Each row is a point on a tangle of strands that fork, close into loops and nearly touch. The rows are in no order.
Two points are linked if the straight distance between their rows is under 71.5. Some points are linked to none.
(523): [ -5 -14  11  -8   6  28  -8  55 -35  12   5 -28 -24  17 -15  -1   0 -19
 -14  33  38]
(150): [ 12  -2   4 -18  19  10   8 -38   5  29  26  35   0 -10  15 -13 -10  27
 -21  25  -1]
(843): [ -8 -14  -1  -5 -22  19 -66  10  27   7   2  -6  23   4 -13  35 -31  56
 -19   1   9]
(515): [ 39   6  -1   5   3 -17  18 -55  24   2 -18  28  26 -32  10   9  -4  17
  16 -11 -19]
(610): [ 14  30 -18  -8  22 -34  23 -31  -5  24  -1  26   0 -20   7  -6  12   4
  11  -2 -21]
(378): [  6  36 -30 -51   6 -55  53 -17 -19 -22  32  33 -42 -15  20 -41  29 -40
 -20  17  -8]
(1093): [ 20  -8  26  15  -9  26  14 -20   6  27 -19  13  30 -25  27  21 -16  -3
  14  -9 -28]
(992): [-19  -4   3 -28  36 -15  32   5 -68   5  41 -17 -48  28 -30 -23  46 -36
 -16  17   5]
(361): [ -5 -21 -14  15  17  66 -40  29 -19  19 -24  16   6 -10 -20   7 -35  12
  -2 -27  22]
(279): [-11   9 -13   1  -2   0 -26  -2   4  12  11  -5   6  25 -16  10  -3  31
  -6   2  12]
(694): [-12   0 -15   4  15 -31  20   7 -63   4  31 -24 -38  34 -15 -23  35 -29
 -23  18   8]
(125): [  6 -32  16  33 -23  36 -28  36  40 -13 -68 -18  30 -32  -3  34 -19  11
  23 -38  -7]
(244): [  3  26 -10   8 -19 -19 -21  -6  24  -3  15 -10  20  12  -1   1  -6  13
  16   4   6]
(793): [ 37  -8  17  20  -9   3  35 -30  26 -13 -37 -13  25 -21  17  20   1 -28
  24 -29 -45]
(1127): [ -2  42 -28 -28  18 -39  28 -26  11 -12   4  61  -6 -12  38 -34  15   2
 -11   7 -18]
(329): [  6  13  -6   8 -15  -1 -20 -20  37 -10  -6 -11  41  -4  -2  13 -19  20
  32 -13  -3]
(674): [ -2  16  -9   6 -43 -38  19   5 -11 -11  27 -18 -20  -1  14 -15  30 -15
  25  11  -2]
(207): [  7 -12   1  14  10   9 -39 -29  -5  14 -12  21  35 -14 -16  18 -20  57
   4 -16  -3]
(598): [ 14 -13  20  35 -17  -6 -16 -31  19 -12 -39  -3  68 -16   6  35 -18  32
  19 -30 -26]
(381): [  8  19 -11 -35  23 -15  36 -16 -32  18  19  15 -32  -9  -5 -14  37 -35
   7  18 -25]
(275): [-38 -25  21 -48  80  -8  22 -45 -28  19  49  18 -54  34 -15 -12  12  -3
 -38  13  26]
(270): [ -5 -26  36  36 -40   9 -27   4  49 -47 -62 -44  59 -14  -6  42  -9  11
  31 -41 -30]
(365): [-28 -39  10 -28  46  45 -27  18 -21   5  30 -21 -41  35 -30  -2 -13   7
 -39  32  59]
(1052): [-23 -24   1   6  15  53 -31  81 -16   6 -31   6 -31  -4 -36 -10 -31  -5
 -36  -4  61]
(214): [ 34 -11   8   0  11  25   8 -33   3  40   1  32  13 -31   9   7 -16   9
  -6   9 -14]
(944): [-48   7  -8 -20  31 -28 -19 -20   4   6  35 -13 -14  56  -9  -2 -19  27
 -34  15  29]
(805): [ 13   2  -6  18 -21  -6 -15  16 -10   1  21 -30   2  20  -7 -29   9 -13
 -13  14   6]
(1090): [ 11  23   9 -16 -13 -11  15  -5  17  -3  33   9  11  -3  24 -29  14 -12
   9  18  -5]
(637): [-12  -9  17 -24  14  17   2  42 -58  -6  42 -31 -27  32 -14 -19   9 -32
 -25  38  44]
(166): [ 15 -25  18  46 -12  36  12  33   5 -14 -70 -24  10 -36 -18  14  -4 -33
  34 -52 -12]
(691): [ -5  -9  27  25 -37  -6 -24   5  50 -23 -35 -50  48 -13  16  22   1   9
  35 -25 -33]
(534): [-26 -46  24 -31  61  30  -9  -9 -36  -3  42 -15 -44  48 -26  -9  -8 -16
 -49  22  45]
(502): [  9 -12   2   5   7  41 -27  57 -12  17  -8 -26 -12 -12 -10   0  -2 -11
  -8  16  25]
(366): [ 10  44 -30 -25 -12 -51  57 -26  -8 -25  27  28 -24 -17  16 -33  23 -44
   1  -1 -19]
(1076): [ 13  16  13  -7 -23 -37  -3 -32  54 -13 -10  22  48 -12  51  24 -18  42
  -7  14 -24]
(1132): [  8 -38  38  41  -9  35 -11   3  49 -26 -65 -30  42 -27   7  47 -27  10
  31 -44 -16]
(259): [ 22   3   1  18 -18 -22  37 -28  21 -13 -29 -21  16 -16  31  -2  19 -38
  34 -23 -49]
(872): [-26   8  -5 -27  39 -40  19 -26 -19  -7  43   7 -40  40   2 -33  24   0
 -27  29  14]
(963): [  0 -13  12  11 -35   6 -56  -8  39  -1  -7  -1  51   2  -4  38 -19  52
 -12   0 -15]
(256): [-24 -33  -7   6  24  38 -44  47 -18  11 -25   7 -30  13 -53   6 -39  17
 -44 -10  60]
(512): [-36  37 -31 -31   3 -50  13  -7  12 -39  40  24 -22  43  45 -34  24   4
 -32  29   3]
(1001): [-15 -15 -14   5 -16  36 -63  38  26   2 -23 -17  14   5 -22  37 -20  41
  -7  -4   6]
(836): [ 30   0   4  -1   6  44  15   3 -19   4  14  -3  -2 -15 -16  -8  -7 -36
  15  -3   1]
(680): [-24  41 -29 -25 -29 -53  11  -2  19 -30  26  20  -8  22  52 -15  17   7
 -15  34  -7]
(986): [-11  30 -28  -8 -52 -72  38  -8 -14 -22  31  -3 -21   3  38 -27  32 -16
  15  11  -6]
(407): [-27  23   1 -15 -30 -43   2  19  -1 -12  52 -23  -8  29  20 -27  14  -9
 -17  30  20]
(1095): [ 23 -20  17   8  -4  67   2  24  -2   7 -15   1  -2 -29 -13  10 -21 -26
  10 -13  -1]
(1120): [ 14   9  25  29 -28 -32   6 -34  37 -25 -27   7  62 -10  19  30  -9  26
  23 -19 -30]
(838): [ 27  13  -3  -9  15  -2  26 -31 -14  25  -7  10  -7 -33  -7  -3   3 -19
  27  -9 -26]
(45): [ -3  16 -10   4 -25 -39  11  -9  24  -2   0  14  14  10  39  13  18  19
   6  15 -28]
(1024): [ -1 -21  -4  16  -1  58 -23  76 -11  12 -45  14 -20 -26 -36   5 -36 -11
 -19 -16  50]
(74): [  5 -30  11  17 -10  50 -49  13  29  12 -44  -3  32 -32  -3  28 -38  29
  15 -24   2]
(247): [-22  27 -18 -27  27 -72  45 -21 -27  -6  20  19 -42  26  13 -27  25 -10
 -33  16   6]
(371): [ 10  -5 -14  14  12  33  -4  21 -18  20 -20   8 -13 -17 -42  18  12   4
  28 -22   0]
(914): [ -4  -2   6  35 -55  -7 -26  26  28 -27 -20 -51  26  -9  11  19  13  -1
  40 -13 -22]
(441): [-13  38 -23  -8 -51 -69  34  -7  21 -33  13  12  -7   2  59 -13  22 -13
   3  19 -13]
(430): [ 11 -14  -3  14  -7  36 -13  66  -8   5 -42 -23 -19 -17 -25   8   9 -18
  16   0  24]
(459): [ 18 -18  17  47  -3  13   3 -28   3  -3 -33  13  47 -23 -17  17  -5  21
  35 -38 -25]
(532): [-19  -5  -5  -3  14  18 -30  17  -8   8  17 -14 -15  35 -33   8 -13  16
 -15  15  31]
(735): [ 14   2   8 -13  -8  12 -15 -36  35  15  27  33  21  -9  23 -14  -8  32
  -8  15 -15]
(509): [ 11 -19  -7  20  -3  38 -24  53  10   9 -69 -12  -4 -30 -26  16 -10  -5
  24 -17  19]
(1075): [-14 -23  -7 -17  36  52  -5  20 -56  -1  20  -3 -36  25 -38 -14  -4 -26
  -9   2  29]
(231): [ -1 -15  15 -18  36  21  -1 -11  -6  41  30  12 -15  -4 -12  -5 -10  22
 -15  28  17]
(225): [-21  31 -20 -31  36 -45  39 -21 -15   2  20  56 -25   9  26 -32  16   0
 -33  14  -7]
(137): [ -6  24 -13  -4  11 -37  13   0 -36  13  21 -24 -19  29   1 -16  18 -14
 -11  21  12]
(605): [ 13  -3  16  28 -35  -5  27  19  -8  -8 -14 -44  -1 -21   9  -2  26 -45
  40 -13 -13]
(315): [-14 -16  24 -46  39   8   1  -8 -24  -1  57 -15 -35  45  -9 -22   5 -17
 -43  47  36]
(462): [ 31 -36   8  24  12  69 -13  22   6   2 -50   6  -1 -49 -21  12 -25 -21
  17 -44 -10]
(443): [  3 -26 -14  12   7  46 -40  -8  -1  22 -26  12  24 -21 -13  14 -28  44
  12 -31  14]
(1081): [  5  21  10  13 -38 -48  10 -27  43 -23 -15  25  39  -6  45  17  11  26
   7   1 -37]
(1069): [ -7  26   5  -8 -19 -27   9  -4   7   1  49   4   6  15   8 -35   9  -1
 -26  25  19]
(633): [ 13  35   4   7 -19 -70  42 -37  40 -37 -34  12  23 -26  69 -10   2 -14
  12 -17 -35]
(309): [ -2  -7  11  -5  16  40 -17  -2  -7  42  17   3   8 -15  -1  -5 -16  26
   5   7  15]
(198): [  4  12   3  19 -41 -28  12   0  13 -18  -5 -17  21   8  35  12  14  -9
  19   3 -28]
(600): [ -9   0  10 -35  14  -7  -1   8 -31 -10  49 -33 -24  40  -4 -21  11 -30
 -31  44  29]
(698): [ -7  36 -24 -15   4 -58  26 -14 -31  -7  23   2 -18  24  21 -32  18 -30
 -14  19   0]
(215): [ 17  -7   5  26 -29  26 -19  23  16  10 -11 -15  19   4 -12  12  -9   5
   6   4  -1]
(422): [  4   8  -4  27 -34 -20  14   7 -13  -1  -6 -26   1  -1  10   7  28 -11
  28  -5 -17]
(937): [-13 -27  -4  -4  40  58 -19  25 -48  37  -3  21 -21  -7 -28   2 -25   9
 -10 -17  23]
(751): [ 14 -15  14  42 -26   5  22  18  11 -13 -46 -44  11 -22   0  12   4 -34
  40 -40 -13]
(812): [  5 -20  -1  36 -27  23 -28  55  19 -11 -59 -24  19 -20 -22  23  -9   3
  15 -28  11]
(837): [-29 -47  -1 -13  30  45 -57  35  -6   3   1 -10 -38  34 -40   8 -26  22
 -47  10  54]
(651): [-10  -5 -10   2 -21  33 -51  64  10  -2 -31 -27   7  11 -19  24 -33   9
 -14  -1  26]
(755): [ 12   1  23   3 -33  -6 -23 -19  47  13  -2   4  47  -5  21  27 -23  39
 -13  16 -21]
(343): [ 17  14   0  12 -24 -54  42 -38  31 -29 -20   8   8 -22  47  -4  28 -20
  26 -14 -43]
(796): [  5  10  -9 -19  21  -4   9 -24 -14   2  43  15 -12   9 -16 -30  15   2
  -3   0   0]
(783): [ 13  19   1 -12  -2 -15  11 -44  34  -8  10  65  21 -20  36 -14  -6  32
 -17   5 -16]
(240): [  4  43 -15 -14  -8 -44  29 -29  33 -33   3  62  13 -18  51 -23   4  12
 -12   2 -17]
(197): [-14  -2   4 -29  38  -5  36   2 -46  22  32  10 -39  15 -23  -9  26 -17
  -7  17 -10]
(158): [-18   3 -17  17 -31  11 -42  56 -15  -3 -10 -42   3  23 -12  15  -2   0
  -7   1  10]
(692): [-34 -11   2 -13  37  -5 -20  -8 -12   2  34 -26 -29  56 -21  -1  -6   8
 -28  13  38]
(59): [-25  -7  -8 -32  67 -18  14 -35 -24   7  40   8 -47  32 -28 -17   6   3
 -27  17  16]
(1129): [ 23 -15  20  39 -13   3  22 -15  29 -19 -49 -36  29 -24   1  29  -8 -19
  42 -45 -26]
(346): [ 20  31 -17 -11 -22 -52  51 -30  10 -27   6  18 -14 -17  33 -12  20 -37
  26  -7 -33]
(820): [  7   3  -7  14   3 -17 -21 -36   7   5   7  33  38  -9  -8  12  -2  56
  -7 -10  -8]
(190): [ 27   8   9   1 -15  14  12  -8   7   5  19  -4  14  -7  14 -17  -9 -27
  10   3 -11]
(684): [ 11  -2 -16   3  15   4   1  -4 -27  28  -1   3 -20  -1 -45   5   9   3
  15 -11   3]
(979): [  0  21 -11 -15   9 -47  18 -32  14  -2  14  34  -5  22  13   1   1  30
 -25  24  -3]
(64): [-31 -24  -5  -7  42  57 -22  47 -45   8  -4   2 -39  20 -41  -5 -10  -8
 -11  -8  33]
(83): [-36  25 -18 -12   4 -28 -19  -5   2   1  32  -4   1  43  11   4  -4  22
 -13  15   3]
(87): [  2 -10  -3  28   3  35   3  -1   2  11 -20  13  12 -24 -20  19   5  15
  33 -37 -17]
(1071): [  7  11   1 -16   5  -3  40  -7 -27  22  11  14 -17 -14  -6  -9  20 -39
  35  -3 -31]
(535): [ 30  -8  23   9   5  22  34 -14  -9  18 -23  -5  -2 -41 -16  -1  10 -40
  32 -26 -40]
(29): [  9  -7  -4 -22  21  55  -2   7 -33  13  26  12 -20   7 -17  -9  -7 -19
  -1   9   9]

A tip is a point with one link. Name the tips that can be reached along the links from each point below, in the order of the rows.
(64): (407), (1024), (914), (462), (820)
(692): (329)
(872): (610), (1093), (275), (309), (535)

A fork is a point with three links, a tip a point with one. Leave the first point through the second and follow the links. Name the first fork or tip that comes.
(1071); (381): (247)
(430); (502): (1024)
(1081); (1076): (158)
(837); (365): (125)
(158); (651): (1081)
